A landscape with many valleys, sampled at points; each row gives a point and its height.
A ball rolls from a point to the lowest of its 3 nearest points, and stops where none of them is lower. Distance is the straight distance between rows; heights are no part of it.
(132): [ 11   0   8 -13  28   5   9   3  -3 -25 -13   7 -27 -12   2 -12  -7 -12
 -15   7 -30]  (h 610)
(456): [-15  -1   6  -4 -34  -7 -11 -10   9  20   6  -1  30  17  -2  15   0  24
   7 -10  29]  (h 271)
(190): [ 23  20 -45   7  -9  47   1  -9 -22  10  31   4  -5 -12 -18 -17   7 -32
 -12  -6  -1]  (h 392)
(495): [ 21  15 -40   6  -7  37 -10  -4 -18  10  33   4  -7 -13 -14  -9  10 -26
 -11   5  -4]  (h 351)
(346): [ 13  13 -26  -1  11  37   4   1 -13  -5  10   3 -21  -7 -14  -8  -2 -36
  -7  18 -14]  (h 417)
(284): [ -4  18 -15  10 -27  21 -12 -18  -4  26  21  -3   9  -1 -10   6  10  -7
   4  -7  25]  (h 170)
(514): [-3 -4  9  4 12 -6  2 10 -3 -7 -6 -9 -6  0  9 -2 -6  1  2  4  2]  (h 510)
(429): [  7  17 -18   6 -18  24 -10  -9 -10  20  27  -3  -2  -5 -11  -1   6 -12
   0  -8  18]  (h 135)
(390): [ 21  17 -36   7 -13  40  -6 -11 -22  12  30   6  -4 -14 -15  -8  12 -20
 -11   0  -1]  (h 322)
(416): [-18  -8  13   0   0 -19  11  12  -1  -2 -10  -8   6   7  10   1  -1  10
   7   0   4]  (h 369)
(400): [-15 -10  16   1   4 -25   7  15   4  -1 -12  -4  14   5  12   7  -6  20
   7   1   2]  (h 321)
(755): [ 11  14 -24  11 -25  28  -9 -19 -10  22  31   6   6  -7 -16   4  10 -11
  -1 -13  14]  (h 109)
(31): [-22   4  -1   5 -44   0  -6 -18  12  26   8   2  31  16 -13  25  -5  21
  14 -10  41]  (h 439)
(821): [ 31   6 -13 -12  32  22   6 -12  -4 -25  -4  17 -31 -18  -7 -12   4 -25
 -24  14 -44]  (h 576)
(404): [ -5  -6  10   0  21  -9  16   9  -1 -13 -16   1  -9  -8   3  -7 -10  -1
   8   6 -12]  (h 559)
(248): [ 16  -1  -1  -6  22   4   2   4   3 -23  -8   1 -27 -12   0  -9  -6 -16
  -1  14 -23]  (h 455)
(451): [  5  -3   6  -2  19   1   4  11   1 -11 -10   2 -13  -9   1  -5  -7  -6
   5   6 -10]  (h 517)
(566): [-12  16  -8   4 -29  14  -8 -20  -1  23  16  -3  13   8 -11   6   6   3
   6 -12  27]  (h 212)
(220): [-28  -8  19  -1 -15 -23  -3  -2  14   4 -12  -7  29  21  10  11   0  24
   7  -8  22]  (h 371)
(853): [-14  -8   9   4   7 -15   1   9   0   1  -7 -11   7   4   9  -1  -1   6
   6   1   7]  (h 424)
(758): [  8  14 -23   9  -7  26 -13  -3 -17  14  20   2 -11  -8 -15  -5   9 -22
   1  -3   8]  (h 181)
(592): [ -3   1  -5   5 -10  -4  -3   1  -4   6  12  -3   7   3   3   9   6   6
   0  -3   3]  (h 504)
(469): [-30  -6  22  -3 -26 -22 -17  -9  16  14 -10  -5  27  23   3  14  -6  25
  14 -14  40]  (h 327)
(32): [ 19  -1 -13  -2  15  14   6   5  -6 -15   7   9 -16 -12  -9  -4   2 -16
  -7  13 -28]  (h 442)
(828): [ -9  -1   1  -2 -18 -10 -12  -8   2  12   3  -4  14  11   4  13  10  15
   6 -11  18]  (h 391)
(510): [  2 -21  27  -6  21 -36   5  13  11 -16 -25   0 -10  -2  16  -7  -5  15
   2   4 -18]  (h 475)
(773): [ 19  14 -21  -9  23  36  12  -6  -8 -14   2  12 -20 -17 -10 -14  -1 -35
 -17  18 -29]  (h 523)
(478): [ 16   6   4 -15  39  11   8  -6  -2 -35 -18   7 -34 -18   2 -22   2 -25
 -23   9 -49]  (h 626)
(408): [ -1 -20  33  -9  25 -35   3  13   9 -14 -31   0 -14  -2  15  -8 -12  18
   0   2 -11]  (h 486)
(411): [ 10  -3   5  -2  18   4   6   2   1 -18 -14   2 -23 -10   4  -5  -6 -10
  -3  11 -18]  (h 476)
(47): [-19   6   0   0 -34   4  -4 -20   5  22  10   1  27  13  -8  18   3  16
   6 -13  31]  (h 214)
(857): [ -3   5  -9   6 -17   8  -5  -6  -6  15  11  -5  16   6   0   4   8   9
   3 -11  13]  (h 468)
(671): [ -6  -4  -2   3 -11 -11  -6  -1   0   6   4  -8   8   6   2   7   9   8
   6  -7  11]  (h 430)
(646): [  1  11 -12   3  -2  21   2   3 -10   4  12  -3   2  -4  -4  -5   4 -12
  -5  -4   6]  (h 413)
(75): [ 17  -4  13 -13  25  -6  14  10   4 -33 -21  11 -20  -9   2 -18  -4   2
 -14   4 -36]  (h 766)
(660): [ 15  14 -23   2   3  29  -8   1 -16   1  22   2 -13 -10 -15  -4   3 -30
  -6   6  -4]  (h 316)
(824): [-24  12  -3   7 -39   8  -8 -23  11  31  10   3  27  14 -15  19   2  12
  14  -9  38]  (h 470)
(317): [ 11   2   7  -8  23  -2  13   6  -1 -19 -14   4 -20  -9   2  -8 -10 -10
  -2   9 -20]  (h 537)
(792): [ 16 -15  18 -12  27 -11  16  12   8 -28 -28  10 -23  -9   8 -15  -6   7
  -9   6 -33]  (h 745)
(345): [ -1  11 -10   4 -10  19   1  -4 -10  14  13  -7   6   0  -6  -5   6  -6
   0  -9  13]  (h 426)
(667): [ 14  27 -35  12 -26  38  -2 -22 -17  27  33   7  12 -10 -21  -1   9 -18
  -5  -9  13]  (h 140)
(525): [-22 -20  25   1  -8 -41  -2   8  16   3 -14  -8  22  15  15  16   1  33
   9  -6   9]  (h 253)
(515): [-24  -6  18  -3  -8 -25  -3  -1  10   4  -9 -10  20  21  11   8   0  18
   8  -6  24]  (h 373)
(347): [  5   3 -11   4  -2  10   0   6  -9   4   8  -5   3   1   0  -5   7  -4
   0   2  -2]  (h 437)
(569): [-22 -24  37  -6  20 -50   5  19  17  -8 -38  -7   6   5  25  -1 -14  25
   9  -1   1]  (h 308)
(546): [-28 -22  37  -4  13 -53   3  12  19  -4 -37 -11  11   9  25   7 -10  25
   8   0   7]  (h 298)
(823): [ 11   3 -15   3   3  11   8  10  -5  -1  10   3  -6  -7  -3   1  -2 -10
  -8   4  -7]  (h 431)
(837): [-20 -10  18   1  -7 -27   0   9   5  -1 -13 -12  19  14  13   8   0  21
   8  -3  10]  (h 325)
(783): [  0 -13  13   1  17 -15  18  14   3 -10 -17  -6  -6  -3  12  -5 -10   6
   5   3 -14]  (h 583)
(351): [ -7 -22  34  -6  24 -39   2  12  11 -14 -31  -4  -7   4  16  -5 -14  16
   9   3  -7]  (h 436)
(219): [ 10   6 -16   1  -1  15   5   4  -9   1  10  -2   2   0  -4  -6   2  -7
  -1   2  -1]  (h 423)
(224): [ -5 -22  28  -3  18 -41  -1  12  10  -8 -24  -3  -3   3  16   1  -3  22
   8   4  -8]  (h 402)
(454): [-21  -5  14  -3 -33 -17 -17 -16  17  17   1   2  23  22  -1  21  -1  28
  14 -11  33]  (h 295)
(33): [-21 -10   9  -2 -49 -13 -17 -18  27  21   3   3  35  23  -9  23 -11  30
  18 -17  43]  (h 385)
(480): [ 16 -15  25  -9  24 -22   6  13   5 -24 -29   6 -17  -4   9  -9  -8  14
  -7   6 -25]  (h 802)
(292): [-16   4  -1   5 -26   2  -8 -16   3  20  11   0  28  16  -2  10   4  18
   5 -13  23]  (h 330)
(846): [  6  13 -23   6   3  23   0   7  -9   0  14   0  -8  -7  -6  -7   1 -15
 -10   1  -3]  (h 398)
(350): [-20  -4  15   5   0 -18  -6   7  -2   6  -1  -9   7  13   9   3   2   8
   4  -5  14]  (h 452)
(68): [ 19  -2  -7   2  13   7   5   9   1 -14   5   1 -19 -14  -4  -5  -1 -14
  -2  14 -16]  (h 446)
(553): [ -1  20 -16   7 -23  20  -9 -19  -6  24  20  -4   5  -4 -13   4   9  -7
   5 -10  21]  (h 155)
(813): [-20 -16  23   2  -2 -31   5  12  14   3 -13  -4  24  11  13  10  -1  22
   6  -1   7]  (h 276)
(650): [ 6 -6  0  5  3 -2 -4  6 -8  0  7 -3  1  4  6  5  2 -2  1 -1  1]  (h 493)
(461): [ -1 -20  17  -2  11 -32   8  14   7  -7 -17  -3   8  -2  15   3  -3  17
   2  -1  -8]  (h 367)
(251): [11 -5 -6  5  3  3  2 10 -4 -5 12  0 -4 -1  1  0  3 -7 -3  5 -6]  (h 441)
(344): [ 19  15 -31   5  14  42  -7   2 -14  -3  17   4 -23 -11 -13  -8   1 -35
 -12  18 -12]  (h 400)
(659): [ 25  12  -5 -15  41  11   6  -4  -9 -31 -12   8 -36 -18   2 -20   3 -32
 -27  10 -53]  (h 621)
(786): [-4 -5  6  3  8 -8  2 10  2  0 -4 -7 -4  0  8  1 -1  2  7  3  0]  (h 487)
(140): [  6  -9  12  -7  21  -9  20  11   1 -20 -22   3 -11  -6   4  -8 -11   5
  -4   6 -25]  (h 659)
(455): [ -6  16 -10  11 -35  17 -12 -27   1  28  25   0  15   5 -13  13   9   0
  10 -13  29]  (h 213)
(748): [ 18  12 -34   2 -12  32  -9  -6 -18  13  32   6  -7  -9 -14  -7  10 -25
  -6  -1   0]  (h 270)
(10): [-24  -4   7   1 -44  -7 -10 -19  18  25   7   5  32  25 -12  21  -4  28
  19 -11  45]  (h 345)
(777): [-20 -22  30  -2   7 -51  -6  11  20  -4 -26  -6  13  12  23  13  -4  28
  11  -5   7]  (h 268)
(743): [ 25  10 -16  -4  18  23  14   1  -6 -17   4  11 -20 -14  -9  -8  -1 -22
 -14  18 -36]  (h 483)
(607): [ 14   6 -20   4   8  23  11  11  -6  -9  14   6  -8  -7  -4  -5  -2 -18
  -5  10 -15]  (h 438)
(463): [ 22   5  -4 -13  27  13   1  -7  -1 -27 -13  10 -34 -16  -5 -16   0 -23
 -20   9 -42]  (h 613)
(266): [-4 -4  2  7  1 -9 -6  3 -3  3  5 -4  3  2  6  2  6  4  2  0  7]  (h 531)

Where does a ball stop that starts at each point below?
(190): (755)
(390): (755)
(592): (47)
(514): (525)
(266): (47)
(346): (755)
(495): (755)
